Each row is a point on a landscape with many peaks, with its height.
A climber steps from a point to the highest of its 2 nearest points, and stops where none of them is higher. Distance is the straight distance between rows; heights are no part of it.
vanas height 505: [  0   6 -46 -26 -11   8 -13 -29  -3   5  38  -4 -23 -12  28 -11 -16 -22
 -17  52  25  20  11  50]
Pasa height 371: [-10  -8 -26 -31 -22  23  63  13 -22  25  -5  63  35  -2  43 -20  10  -3
 -26 -14 -24 -11  39  -9]
gofig height 310: [-48  10 -49 -47   0 -21 -17  19  19 -16 -20   6 -26  21  20  38   7   0
 -25 -35 -22  22 -17   0]
zag height 577: [ 16  33  16   0  45 -13  25 -16   6  36 -32  16  37   2  11 -40  -1  -6
  44   0 -12 -52  13 -45]
pav height 234: [ 29   8  23  43  24 -23   4  26  15 -42  -5  21  34  -3 -29   4  27 -27
 -63 -45  11  -2 -32  12]
Naz height 169: [-23  39   7   8  -9  12 -25  24  28  56 -56   8 -34  42  -9  44  40 -32
  22 -40   5 -20 -12   4]
ponet height 183: [ 58   0  23  -6  15   1  19 -33   5 -13  14 -16  25 -32 -12 -42  -8  32
 -14  14 -28 -17 -29  15]
Lirez height 370: [ 17  10  32 -24 -40  22  35  11  11 -79  37 -59 -23  44 -10  39  26 -32
   4  13  15   4 -28  24]
Teteb height 284: [-23 -14   5 -28 -17  23  -5  -6 -55 -50  14   0 -42 -18 -23  33  -7  -9
 -10   4  26 -17  14  35]
pedi height 414: [-38  -9  14 -20  -5 -19 -41  49  43  15  28 -45  -7 -20 -49  37   9   0
 -13  -6  24 -18 -14 -30]
gan height 611: [-24  42 -17  -4  27 -51 -57 -14  14  69  22 -19  21 -13 -23  -3   2  18
  21  16 -10  18 -27 -22]
Kab height 341: [-23 -18 -91 -56 -23  36   0  13 -12   4   0  28  16 -25  38  -5 -19  38
 -36  -4   6  -8  50 -13]
muter height 435: [-30  -2   6  58 -14 -22  21 -34 -30  35 -11  50  14   6 -37   6  24  15
  74  -1   9   7 -29 -28]
ber height 483: [ 27  -2  -5 -34 -15 -29 -32 -10   0  -9  26  -5 -35 -26 -15  -1  -8 -19
  -2  26  23  14 -13  53]
zatu height 504: [ 31 -14 -13  53  -3  32  20 -39 -20  20  -1  31 -14  19  49 -11 -62  13
  51  29  14  35  19   0]
pepa height 421: [ -8  18   9  42  18  18  -8  42  10 -53 -17  -7  55 -19  -3 -38  11   3
  -6  20  -8   5 -22 -31]
ludo height 418: [ 10 -35 -10  77  13   0  14  31  32 -46  -9 -19  18 -10  -1 -18 -19  21
  -3   7  48  -1 -24 -19]
Kobin height 520: [ 42   2  10  50  -3  23  35 -18  -4   2 -21  17   6  19  44 -38  -6  -3
  45  32   5   2  23  -1]
gafa height 544: [ 26   2  19  53  -1  32  20 -10 -23   8 -26  -7  25 -23   7 -66 -22  22
  44  18 -21  23 -16   5]
lof height 157: [ -6 -23 -58   7  18  -2  11  -9 -32  24 -51  53   6 -12  13 -20 -10  29
  23  -6  -9   6   3  -5]
tob height 179: [ -1 -10  50  25   6   1  -1  38  24 -28 -32 -14 -23  14   0  44   4 -33
  15 -38  20  -4  24 -10]
sodim height 437: [ 15 -26  -8  55  10 -18 -10  18  22 -50 -22  21   9  11  -7  30 -24 -20
  27  12  61   4  -4 -15]
bez height 334: [ 17 -15  48   0  -9 -16 -23 -16 -11 -14  47   8   1 -15 -74  34   1   4
  -1  24  34 -29 -44  -7]
basev height 305: [-24  18 -16   6  10  22  -4 -22 -32  46  18  41  -2  25  21  30 -33   7
  -8   9 -10 -12  41 -25]
fabaf height 232: [ -5   5 -43 -35   7  42 -17  -5  40  29  25 -45   4 -24  28 -22 -22  31
 -46  22  -9  -4  14  30]
kav height 558: [ 10  12 -40 -16  33 -23  18 -13 -15  32  -9  31  45  -6  32 -47   0 -26
  16  14  -9 -14  12 -28]
Nila height 623: [ 35 -12 -48  31  18   7  -4  -1  -9   3 -17  22 -25 -10  38   7 -57  -3
 -33 -61  13  -7  14  -1]
feraf height 217: [ 20 -27  27 -22  13  27  -5 -13  21  22  17 -38 -23 -21 -10 -15 -17  57
  -2   5 -13 -35   5  36]
Ponu height 490: [-38 -17  16 -18 -25 -13 -14  18   7  19  -6 -25 -28 -28 -19  -2  17  27
  -6 -14 -16  19  -7  42]
bubed height 367: [-35  -4  17  47  45 -59 -14   1  15 -18  -2  -5 -19  32  -2  -5 -35 -22
 -37   1  -7  51  40  22]
Melap height 350: [  3 -15  48 -34  15 -14  24 -14   0 -10  26  16   1  35  31  -4 -20 -22
 -11  -3 -20 -26  63 -21]
tozi height 400: [  4  31  -6  20  39 -37   9 -39  20  32   0 -13 -10  34  13 -51 -23   1
 -13  12 -51  18   7  28]
tepun height 537: [ 25  29 -57 -51 -13  -8  17  -5  10  46  13  25  40  -1  63 -35   3  -9
   4  12   4   3  29 -53]
Vutog height 76: [ -6 -10 -13 -25 -13 -17 -24  27  19  -4  -6   8  13 -39 -61   3  47  -3
  14  31   7  -7 -65   7]
nupu height 187: [ 20 -14  22  -3  -7  30   8  -2   0 -12 -31 -13 -34   2  34   7 -19 -28
  13 -28  17  -6  27  11]
ketok height 193: [-40   9 -48 -24  33 -20 -19   1  35  62   4  -2 -33  17  14   2 -16  27
  -8   5  -5  -9  -9  25]
runo height 244: [ 50 -29  16   8  25 -37   5   2  21 -63 -29   8  -7  -9 -28   9  -5 -12
 -39 -42   1 -15 -46   6]
sar height 404: [ 29 -20  13  58  19  30  11  15  17 -16   1 -37  38 -14   1  -1 -26  -4
  27  21  46 -38  -8 -39]
Buki height 513: [ 20  35  24  27  28  34  -3  19 -23 -20   1 -27 -11  -4   0   1  14 -54
 -25  -6  20 -42   1  45]
ziti height 134: [ 18  11  -8 -51 -14 -13 -33 -45  15  23 -30   5 -41   9  -7  28  -3  38
  35 -49 -29  10 -22   4]
Suze height 524: [ 65  -5 -13 -25 -18  59 -14  13 -13 -68 -42 -33 -11 -31   3 -16  14  -5
   8 -18  17 -13  -5  64]
nareb height 85: [-25 -21 -30   5 -13 -30  -5   3   5  20  -5  35  -4 -12  -9  -4  35   3
  28  30  28   2 -32  15]
Zela height 439: [  2   4  18  24 -39 -12 -11  19 -19 -20  13 -18  17  -8 -55  11  29  11
  -6 -12 -15  21 -65  -3]
vub height 368: [ 15  -3 -17 -12 -18 -11 -43   5 -31   0 -16  -7  -9 -65  40  -3 -13 -52
   7   7  39  35  27   3]
remu height 494: [-16 -12  10  18  16 -81  38 -11  -3  27  19  45  33   0 -31 -35  28 -20
 -30  13 -11  -1  -2  -6]
tis height 327: [-42 -19 -26 -31  14 -49 -44   2 -16 -48 -22  33 -20  10 -32  42  11   2
 -10 -27 -26  24  -4   2]
ziv height 319: [-27  41  17  26  -4  -7   0  25  10   8   2  31  42  36  -7  13  49 -57
  30  10  23 -14   6 -50]
razub height 140: [  3 -37 -16 -49  -5 -16 -22 -39 -10 -31 -24   8 -36  18  -1  30 -18  53
  10 -55 -43 -13   2  -3]
vepa height 373: [-11  50  28 -23  -5 -32  22 -16  22  81  15   3  23  -1  27 -26  43 -41
 -19  -2 -22   7 -11  12]
Bapar height 253: [ 46  -6   9  -8  30 -53  -2  -7  10  -7   2  30   7 -13 -35 -10  16   0
 -42   2 -14 -14 -52  10]
diduv height 515: [  6  -1  22   9  13  30 -30   5  15 -20 -15 -44  15   4  -9  22 -25  34
   8 -52  -6  -2  -5 -42]
nole height 202: [-18 -26  22 -41 -13   0  12 -43  21  31  37 -11  -7  22 -42  18  -9  78
  11  23 -32 -31 -20   2]
gote height 514: [ 30  38 -32 -29   5  11  -9  11   6   4 -13  -8  27  -8  66 -31 -36 -19
 -20  15 -18   7  49 -46]
zeg height 375: [ 45  -2  48  23  24 -21  34   1  34 -27 -17  -5   8  38 -11 -34  11  -7
  22   9 -16 -31   9   1]
nitiv height 263: [ 62  12  37 -39   1 -54 -14 -26  41  34   8  -7  -6  -6 -44  16  18 -12
 -22 -14 -25 -18 -40  13]
Kuben height 452: [ 45 -16  16  70   4 -13   7 -20   5  -9 -11  25 -11  12   0  17 -18 -27
   9 -19  47  -3 -32  -8]
likis height 527: [ 10   9 -24 -27 -26  35  -5  -4 -20 -35   6 -14 -24  -1  62 -14   0 -36
 -11  18  26  39  23  45]
Kibe height 412: [ 10   6  12  14  -4 -21  -4  40  33 -55 -40 -17  12  -3 -51 -14  29  24
  -1 -16 -16  32 -64   4]
dogu height 210: [ -2 -34   6 -20   0  17  20  -5  44  -2  -8 -32 -26   7 -46   9  -7  79
  12  -2 -11 -39 -15   6]
sada height 67: [ -6  -1  -1 -35 -22 -39 -17  23   3 -15 -46  31  30 -39 -42 -24  42  -4
  51  26   2  16 -34 -30]
Tof height 391: [  1  14   0  44  15  60  18  -1  -2  -4  30 -14  29   1  -6  -5   0   3
  -7  22  30 -53  -6 -23]
puzat height 261: [ -5  13 -44 -78   1 -10 -22 -11  -4  10   7  22   6 -16  16 -17  13  25
  -7  43 -14  -8  25  19]
mus height 389: [ -5 -14  -3 -45  -7 -21 -28  32  51  13  29 -39 -18 -28  11  31  -4 -19
 -22  -9  21  35  -3 -33]
mar height 453: [-20 -19 -25   9  -2 -31  75   5  29  52   2  32  23   4  17 -28  45  -2
 -20 -16 -22   1  -8   7]
Tari height 194: [  9   4  -3  23  -4  31  35   2  18 -22 -21   2 -31  37  15  12  10 -19
   9   6  13 -15  12  49]
filor height 61: [ 24   6  33 -10  -3 -27 -15  10 -28  -4 -34   3  35 -41 -37 -20  22  -4
  48  26  -8 -31 -11  -4]
lezu height 385: [ 17 -41   7 -39 -25   7  51   4 -10  15   2  62  -8  -6  29   7  13 -11
 -13 -42   3 -28  30  -5]
Fud height 349: [-59 -10  33  35  16 -46  -2  16   2  -7  32 -23  -8  45 -21 -18 -13  -4
  -5  41 -20  39  26  26]
fozig height 314: [ 17  -8  24 -37 -33  39   0 -10 -18 -42  20 -35  21  -4  18  42 -13   9
 -14 -65 -11  27  10 -41]
Los height 329: [-30  -4 -27 -10  -5  15  52 -12   7  79  49  17  14 -12  47 -10 -24   0
 -33  31  -8  22  44 -14]
liv height 571: [-17  -5  14  41  25  20   9  24  27  32 -14 -34  47 -34   2 -25 -46  18
   3   7 -16  16  36 -63]
ket height 521: [ 21 -23  26  36 -23 -17  43  22  42  25  18 -14 -30  15 -15  -3  26  -9
 -10  27  38  12 -21  48]
vomo height 586: [  4  16  16  14   1  41 -61  -5 -60 -39   5 -57 -13 -42 -27  15 -32  13
  13  10   8   2   9  12]
dol height 211: [-13  14 -11  -2  39 -25 -11 -29   9   1  17  -6 -27  68  -4  16 -17  -1
  -8  41  -1 -20  -4   6]
Guto height 387: [  4  30  41  -4  13 -50  30  -9  23  57   5 -19  -9  17   4 -43  26  -8
   8 -10 -46  16   6  18]
Lon height 496: [-45  12  17 -53 -22   8 -18  42   9  -7  15 -28  45 -25 -28   3  52  -9
  -8  40 -13 -25  10 -12]
topus height 609: [ 24   1  13   1  12  53 -37 -12  -5 -26 -23 -72   9 -42 -17 -11 -24  31
  28  23  20 -17   1   6]
fizi height 340: [-29  12 -16  14  32 -36 -55 -20 -41  -5 -14  26 -16   7 -23  19  -5  -5
 -13 -35 -43  26  -4  -3]
tep height 384: [  3  37  28  40  41 -35 -22  31  23 -13  -1 -45 -19  38  -1  -9  -3 -39
 -28 -12  -9  30   7  23]
tizis height 489: [ -2 -14  21  70   3  -6  51   7  16   7  37  21  -7  25 -11  -8 -21  -2
   0  38  39 -13  -4  23]
Fik height 495: [ 31  23 -48   6   2  26  17  39  -1 -23 -38 -10  23 -10  70 -34 -38 -17
 -26 -22 -19  46  64 -33]
vuv height 529: [-36   8   5 -33  11   3 -35  30  -5  13  16 -22  29 -31  16 -11   4 -20
  -2  39   0  -4  49 -25]
mep height 251: [  19    9  -41 -102  -31   18   -5  -11   19   20    6    0   21  -25
   35  -23   18    8  -32   -3  -14    7   32   14]
kudo height 365: [-29  31  19  61  39  23 -22  14 -16  -7  16 -55  -6   4 -20 -31 -30   2
 -15  54  -8   3  22  19]
vave height 551: [ 20  12 -16  12 -26  44 -16  -6 -11   2  25 -22 -16 -25  42   0 -11 -27
 -34 -26  17  42  11  28]
Lezip height 285: [-21  -8  57  -4 -43  16  20  33  32  -8  29 -34   4  25  -4  25   9 -27
   8  11  22 -18  21 -19]
Nafu height 242: [ 11  16 -59 -71 -10  41  -9 -22   3 -14  21 -23  25   2  34 -10 -14  38
 -16  -3 -14  27  16 -17]
tipa height 294: [  0  -6 -39 -15  13 -16 -14  18  31  17 -33  22 -45  10  10  20  28 -28
 -34 -48   9   5 -24  26]
timin height 399: [-18 -40  13  -1  -7 -16  31 -15 -22  23  -3  73  -2   2 -10  37  10  -1
   3 -34  10 -21   6 -23]
kabis height 316: [-20 -15 -28  30   5  29  26 -28 -33  54  52  47  22 -22  17   2 -21   5
 -28   4   3   8  14  -1]
dopa height 424: [-11  38  -5  -4 -42  50  11   5  -5 -39   3 -14 -14  57  -5  18  55   5
  -3   1 -41  24 -41  34]
vug height 272: [ 42   2  13 -25   9 -22  17 -37  31  68  16   9   5 -21   2  -7  14   8
 -17 -12  -1 -36 -25  16]
Sutep height 402: [ 21  45 -12  31  41 -36 -21  39  53   8 -27 -15  12   9  14 -23  16 -39
 -28  -7   8  19 -23   1]
big height 383: [ 12   7   7 -23 -19  16 -46  40 -13 -10 -30 -20  22 -60  18   3  18 -38
  26  -4  48  14  36 -31]
zigem height 411: [  6   9   9   9  34 -24  14 -36  47  24   4 -13   7  45  10 -31 -34  37
   2 -14 -54  22 -15 -29]
kovi height 128: [  4  19   7 -51 -36  -4 -35 -19  36  26   7 -30 -51  27 -16  47   4  12
  22  -7  -6   3 -11  18]
zofop height 568: [-27 -13 -23  -5   8 -58 -12  -1  48  61  19 -17  -2  -8 -35   7   4  39
  33  -1  16  31 -39 -20]
vog height 550: [ 31 -19  -1  24  33  13  -1  -7 -60 -67 -15 -14 -38 -14   5  31 -52 -33
 -24 -27  11  -7  24  21]
pif height 356: [-34  59  18 -37 -10 -23 -24   0 -19  36  25  26  25  -1   3 -11  46 -51
  -8   4 -10   0  -2  -4]
Pufas height 321: [-11  -4  30  10  -6 -48 -26 -26 -23  24  26  27   1   4 -48  38   9   2
  38  16  26 -16 -28 -38]
numez height 264: [ 23 -25  31 -13 -15  10  50  35 -22 -60  -4   9  -2 -22   1   5  15 -30
 -21   1  -7  -9  25   9]
dof height 114: [-28   2 -23 -10 -33  24 -19  11 -17 -52  -4 -11 -42  19  -2  32  25 -37
  54  51  56  11 -12  26]
veten height 472: [-37 -31 -28   4  21 -42  53  -5   8  50   8  62  31 -47  -4 -31  21   5
 -21  -7   0 -22   7  -8]
faza height 338: [-15 -13   0  -9 -25   3 -44  10 -73 -31 -21  18  23 -33   6   8   6   7
  17 -49 -16  40   9 -49]
rel height 177: [ 18  -8 -14 -23   1  27  12 -16  -6 -15 -26  -8  40 -53  -2 -71  10  55
   7  12 -28 -27 -13  31]
kiv height 339: [-20 -10   0 -33 -10  15  43 -16  15  30  52   4   3  28  41 -13 -28  -8
 -16  18 -14 -12  68  -4]
Zabak height 170: [ -8  37  23  44   5   4 -10  39  19   0 -41  -4  -6  47 -14  35  26 -51
   4 -52  -4   2 -11 -10]
Lobap height 441: [-48   3  13   4  18 -44 -37  34   5  22  28 -13  13 -29 -65  13  -1  -3
 -47  21  14 -29   6 -13]
Luk height 270: [ -2  33 -57 -81  -2  23 -10 -29 -23   5  -1  38 -11  26  32  -6  17   2
 -10   4 -31 -27  36  26]
der height 271: [-15 -33  16  16 -22  -2  44  16   9 -29   9   6   9  12   7   2   3 -11
   6  10  18  13  14 -25]
zuti height 444: [-16  41   6  18  27  32 -19  37  18   8  -5 -35  47  -9 -32 -29  14  12
  -4  14 -13 -24 -31 -33]
Mano height 545: [ 53  15 -15  -1  -5  34 -17 -17  -9 -28 -16  -6  -3 -10   8  -7   8   6
   6  13  19 -22 -25  19]
zigi height 506: [-18 -67   5 -26 -20 -34  34  -5  31  23   9  18 -25 -24  -4 -10  -7  40
  16  18  36 -10   1   9]
Bor height 351: [-56   1  30  47  26 -15  10  14 -10 -20  -1 -24  -5  19 -30 -32 -19  23
  -1  41 -47 -18  25  19]
movi height 362: [ 23 -15  80 -18  -2 -15  45  12  20 -16  -6 -12   3  31   0  -3  11 -33
 -10 -14 -31 -27  33  17]
Savez height 144: [  4 -39 -11  -9   0   6  20 -11  -4 -21 -46  35 -27  21 -20  24  -8  49
   2 -60 -48 -29 -31  14]
pupes height 164: [ -9   8 -52  12   9  -7   0   2 -37  22 -33  42   7 -45  21 -62  11  21
 -30 -10 -21  25 -14  15]
fazi height 484: [-17 -14 -36  72  -1  17  40 -34 -30  49   3  40  13   7  23 -14 -25   5
  46  10   9  30 -16 -25]
giran height 519: [-29   6  20 -28 -23  20  -7  10 -12 -15  31 -28 -19  -6  13  -4  20  -4
 -30 -11 -28  39  13  48]
taga height 555: [  1  26  25 -11  27  16  -7  10   1  29  -2  -7  23  -7   9 -10  12 -25
  -2   9   9 -48  37 -28]
Soso height 317: [ 42 -10  -9 -15 -28  35  19   2 -35 -31   5   2  24  -8  45   1 -32   2
 -15 -44  -5  16  45 -43]
lesa height 458: [ -9 -62   9  19  -3 -59  35 -12  23 -35  20  23 -41  24 -17  16 -28  24
  12 -14  -8  16  -3  22]
dez height 203: [-15  -2 -17  11  13   5 -10   1  29  11  -2  -3 -47  36   0   4   5  19
  -3   7  17  -5  -5  24]
tepub height 287: [ 11 -10 -32 -30  -9  53  12  -6 -44   7   3  32 -16   1  30  15  -7 -23
 -10  -2  28 -59  62  17]
pizer height 358: [ 55  14  36 -29 -26  10   4 -43   5 -45  40 -40 -24  37 -19  47   2 -24
  11  18  15 -11 -24  18]
Sezem height 195: [ 19 -15  28 -54 -21 -21  -4 -51  17  19  23  -7  13 -12 -47   6  11  50
  38  19   6 -30 -27  -7]
giz height 491: [-33  24   2  38  -1  10   2   9 -31 -12  23  -3 -22  26  25 -19   3 -25
 -27   1 -31  52  -4  40]
tade height 423: [ -4  -9   9  19  34 -20   3 -53  12 -10   3  15  -7  51 -23  11 -40  42
  23 -12 -42   6  -4 -28]
neris height 492: [-13   0  22   8 -30  46   3   5   2 -27 -29 -44 -19  13 -10  45   9  35
  24 -42  -6 -12 -36  -5]
bipa height 355: [-20 -19 -55 -26  -8   8  16  17 -31  32 -22  64  35 -34  29  -4  -8  35
 -48 -22  -9 -23  59 -43]
Pef height 337: [-33  53  24  15  -6   6 -13  17 -15  61 -13  10  44  10  18 -24  49 -52
  31  -4   0  17   8 -32]
ruf height 235: [ 29  26 -17 -67 -14  19   7 -33  -1 -41  59 -33  12  22  41 -19 -11  19
 -35  30 -31  30  11  11]
Lozo height 576: [ 41 -18 -36  47 -14  16  18  12 -37 -10  16  12 -33 -13  51   6 -35 -38
 -26  -4  41  25  17  29]
Biviv height 326: [  0  -7  27 -22 -26  13 -20 -18 -75 -38   6   6   5   6  14  21 -23  14
   2 -54 -41  45 -11 -29]
zige height 378: [-15  36 -15  61  51  26  -8  15  -7 -10   8  -9  21  21  -8 -17 -17 -24
 -18  56   1 -37   5  -9]
fim height 151: [  6 -36 -38   5  -3  19  28  -9  -8  -5 -28  41 -14  -7 -11 -13  17  37
  19 -17  -6 -21 -39  -9]
Feri height 296: [-29   8   3   1  20  13 -32  -6 -41 -52  18   0 -24  36 -35  52  10 -32
  -6   2  12 -13 -11   5]
munik height 556: [-27 -26  17  11 -18 -24  41  28  25  19   2   1 -35   9  -6 -31  33  -9
  14  51   8 -10  10  57]
bolof height 188: [ 43  -4  12 -29 -15  22   3 -39  -9 -18  16  -8  47 -22 -14 -22   9  54
  32  10  -2 -22 -30 -25]
Dar height 104: [-51 -23 -19 -11 -36  20   3  18  25 -35   9 -20 -33  15 -24  32  29  24
  56  34  39   0 -40  33]
gis height 390: [ -7 -15  29  -1   7 -36   4   9  20 -36 -18  -5   8  28 -40  -9  24  11
  11   6 -19 -13 -24 -14]
seg height 308: [-21   6  -9  13  11 -28 -46  14 -40 -22   5  17  13  14 -30  31  -2 -15
  15  15  19  -9 -12 -26]
Mazum height 56: [ 14 -24  72  18  13 -16 -17 -10 -26   3  -6   6  30 -30 -58  -1 -21   3
  51   6   2 -38  19 -23]
Vomuk height 182: [-25  14 -29 -16   9 -21 -39  12  54  80 -36  11 -47  34  14  30  11  -4
  28 -18   5  -2 -10  20]
zat height 227: [ -1  12   7 -59  -8 -20   7 -10  20 -50  43 -25  -8  21   9   3  20   0
 -36  31 -18   9   6   9]
bet height 416: [-10 -26  19  11 -25 -21  27 -20 -10  27 -25  65  27   8 -40  42  31   4
  60 -27  32 -16 -17 -52]
Pagi height 218: [-15   4  23 -25  22 -40 -18 -13  18 -27  18 -38 -28  33  14  13 -24   4
  -2  27 -32  14  17  -9]
tave height 469: [ 11  -3  25  88  15 -12  22 -32 -17   0  23  12  12  29 -37   1  -2 -18
 -15  -6  22   0 -14  -6]
tudom height 645: [ 28   9 -52  57  34  43  12  15  -9  12 -36  15 -15  15  50  -8 -66 -11
 -20 -25  11  -3  52 -23]
Mifuz height 275: [  8 -25  34 -47 -23   1  16   4 -14 -51   0  -6 -31 -20 -26  24  15 -21
 -15 -32 -11 -15   9  45]
sodub height 403: [ -3  28  32 -15 -36  25   7 -13 -18 -58  17 -15  -9  18 -20  51  30  -9
 -11 -22 -29  30 -63  24]
nobaz height 605: [-14  24  30  38 -14  39 -27  19 -21   1 -18 -36 -11 -35  -4 -21  17   0
  19  -1  -5  11 -10  26]
Val height 281: [ 32 -23 -23 -13  28 -28  -1  -2  32  30 -25   3 -14 -13  17 -17   7  22
 -37 -32   3 -15 -18  30]
bik height 465: [-22   7  23   8 -30   8  -6  -1  -4  33  24 -19  22 -37 -16   9  19  18
 -21 -22 -16  10 -32  -1]
Kisuz height 171: [  9   1 -23 -15   2 -29  14 -12  -3  14 -24  23   7 -41  -2 -60  25  33
  -2  -7 -41   3 -44  40]
leb height 467: [  2  20  42  42 -32  34  35  -3 -25  -4  18   5  -1  36  41 -17  12 -11
   5 -10 -26  53  -8  12]
Zad height 673: [  4 -12 -11  43  11  44  17  39 -22 -18 -24 -13 -11  -2  45  11 -60 -26
  -7  -4  14  17  70  -3]
buda height 461: [ 26  29  12 -28  -2 -19 -43  -6   4   0 -18 -28 -19  -8 -14 -21  21 -12
  44  25   2  16 -19  35]
Leli height 401: [ 18  -3   9   7  21   3 -31  58  -9 -48 -25 -23  45 -51   8 -23  25 -33
  11  14  20  -4   0 -28]
miz height 572: [ 29  20  17  53  -4  20 -16  -5  -2   4 -26 -18   6 -11 -20 -31  19  18
  37   5   7  20 -59  23]
kopa height 94: [-16   0 -18  19 -30 -23   9   6  19  -8  17  -1 -26  16 -25  12  33   4
  40  67  32  24 -45   7]
fuf height 347: [ 31   9  44 -27 -34   1 -13 -29 -15   6  48 -27 -35  14 -65  54  19  -2
  -2  37   9 -22 -34  16]
Vap height 295: [  0   8 -51 -17  -3  50  10 -18 -52  43  14  64  10  -1  35  32 -28 -27
 -35  -1  25 -41  49 -32]
Disog height 596: [ 24   2 -52  16  25  17  -4 -14   4  55 -11  27  13  -9  25  26 -26  27
 -41 -41  14 -16 -24 -21]
livi height 540: [-19   1  40  43   1  25  -1  19 -12   4 -20 -34  38   2  11  -2 -11  23
   7 -29 -32  15  22 -37]
Zofa height 569: [ 36  13 -47  14  14  17 -10  -8   9  -9  -7  29  28   6  19  -4  14   6
 -19 -16  27 -11 -40 -30]
nug height 466: [-41  21  -9  -1  15  -2 -10  22  10  -3  16 -32  21  -5 -42  -1  18  16
 -12  43   8 -40  -4 -11]
sipe height 532: [ 28  12  44  45  25  26 -15   3 -24 -39   3 -23 -17  15   2  31 -36 -53
 -22  -3  22 -13  14   8]
Sel height 459: [-42 -28 -14  35 -31 -17  30 -24 -31  22   0  33  33  -6  -3  -6  -1  37
  48  -1   0  52 -11 -50]
refid height 482: [-25 -55 -29  -8 -13 -24  58  -7  24   3  16  25 -37  14  10 -13 -17  23
 -16  19  -1  10   8  43]
bov height 440: [ 36  38  -6  -9  12 -33 -62  -2  15  18 -45   2   7   6 -18 -18  35 -33
  40   1   8 -13 -47  -4]
Pag height 446: [ -4  23  22   8 -32  58  32   5   1 -11   9 -16  12  28  25 -14  22  34
   0  -3 -45  14 -15  31]
zutam height 301: [-45  11  48   5 -38  21  23  40  24  18   4  -3  25  29  -6  20  44 -19
  50  35  29 -29   5 -41]
mel height 353: [ -6 -18  13  -8 -17 -28 -31   0 -61 -26   4   8 -14 -35  10   4 -26 -13
  15 -18  10  58  30  -5]
vaze height 121: [-11  11 -18 -35 -17  14 -35 -17   9 -19 -16 -11 -51  20 -16  67  22 -16
  38   9  29  -4  -3  10]
kati height 642: [ -2   2  -5  39  -3  53 -20  37  -6  -3 -35 -38  -4 -32  -3  -8 -21  47
  43   4  14  18   9   7]
nelan height 522: [-50 -10  11  11   0 -43  46  13  11  18   4  31  -7   5 -28 -43  33   9
 -40  43 -15 -22   8  33]
pim height 638: [ -8 -16   0  26   9  12 -14  26   2 -11  -7  -4   5   6  37  12 -53   1
  -2  -5  19  42  46 -49]
nonu height 352: [-24  11 -15  40  67 -43 -41   1  -2   5  -4  29  -4   1  -6   5 -36 -11
 -55 -24 -14  12  25  -3]
ton height 566: [ 24  11 -22   7  18  30 -42 -31 -45 -60  -4 -34 -36 -24  10   8 -57  -8
  -7  -4  -8  15   2  21]
doz height 533: [-20 -45   0   4   2 -46   0 -26  19  59  29  11 -17 -34 -22   3  -9  34
  -8 -11  14  17 -19  15]
Dat height 602: [ -8 -42  15  25  28 -19  19   7  36  29  -2  -5  35  -1  24  -9 -56  21
  24 -16   4  29  36 -63]
Kap height 224: [-21   0   6  -6   2  38 -13 -22  14  56  49 -36   7 -35 -11 -20 -17  39
 -17  18 -16  -6  18  24]
kamuk height 438: [-11 -33  20  40   2 -56   0 -23  11 -23  10  22  -8  43 -42  42 -28  25
  11 -26   7  15 -19 -27]
dibi height 420: [ 42  62 -20  -5  22 -19 -46  16  30  34 -33  13   8  -9  23  -1  36 -57
 -18 -23  -6   0 -35 -10]
nisu height 600: [ 24  -7 -39  -3   6 -20  12   5 -15   4 -19  29 -25  -5  56 -19 -21 -33
 -29 -29  22   1  41  21]
ziru height 279: [ -5  -2 -40 -79 -16  37   7 -26 -20  39  -1  37  -4  -5  50 -13  14 -14
  20   8  14 -46  53  28]
ruv height 386: [ 20   1   2 -58 -19  24  23  -4 -22 -77   5 -42  -8  13  -1  42  19 -26
  -9 -16  -1  33 -30  10]
gola height 328: [  9 -29 -53 -11 -27  54  20   3 -28 -14   1  19  10 -20  36  14 -50  27
 -14  -6  17 -14  56 -50]

Where does a climber stop that starts at each point below?
pif | gan
tep | Zad
zat | giran
Soso | kati
razub | giran
dogu | giran
Bor | munik
numez | giran

Two climbers start at each pair of points below. Name the first point that both come to, or write none.
der and nareb | none
kovi and Pagi | Nafu
dol and kopa | Nafu
Mazum and filor | giran
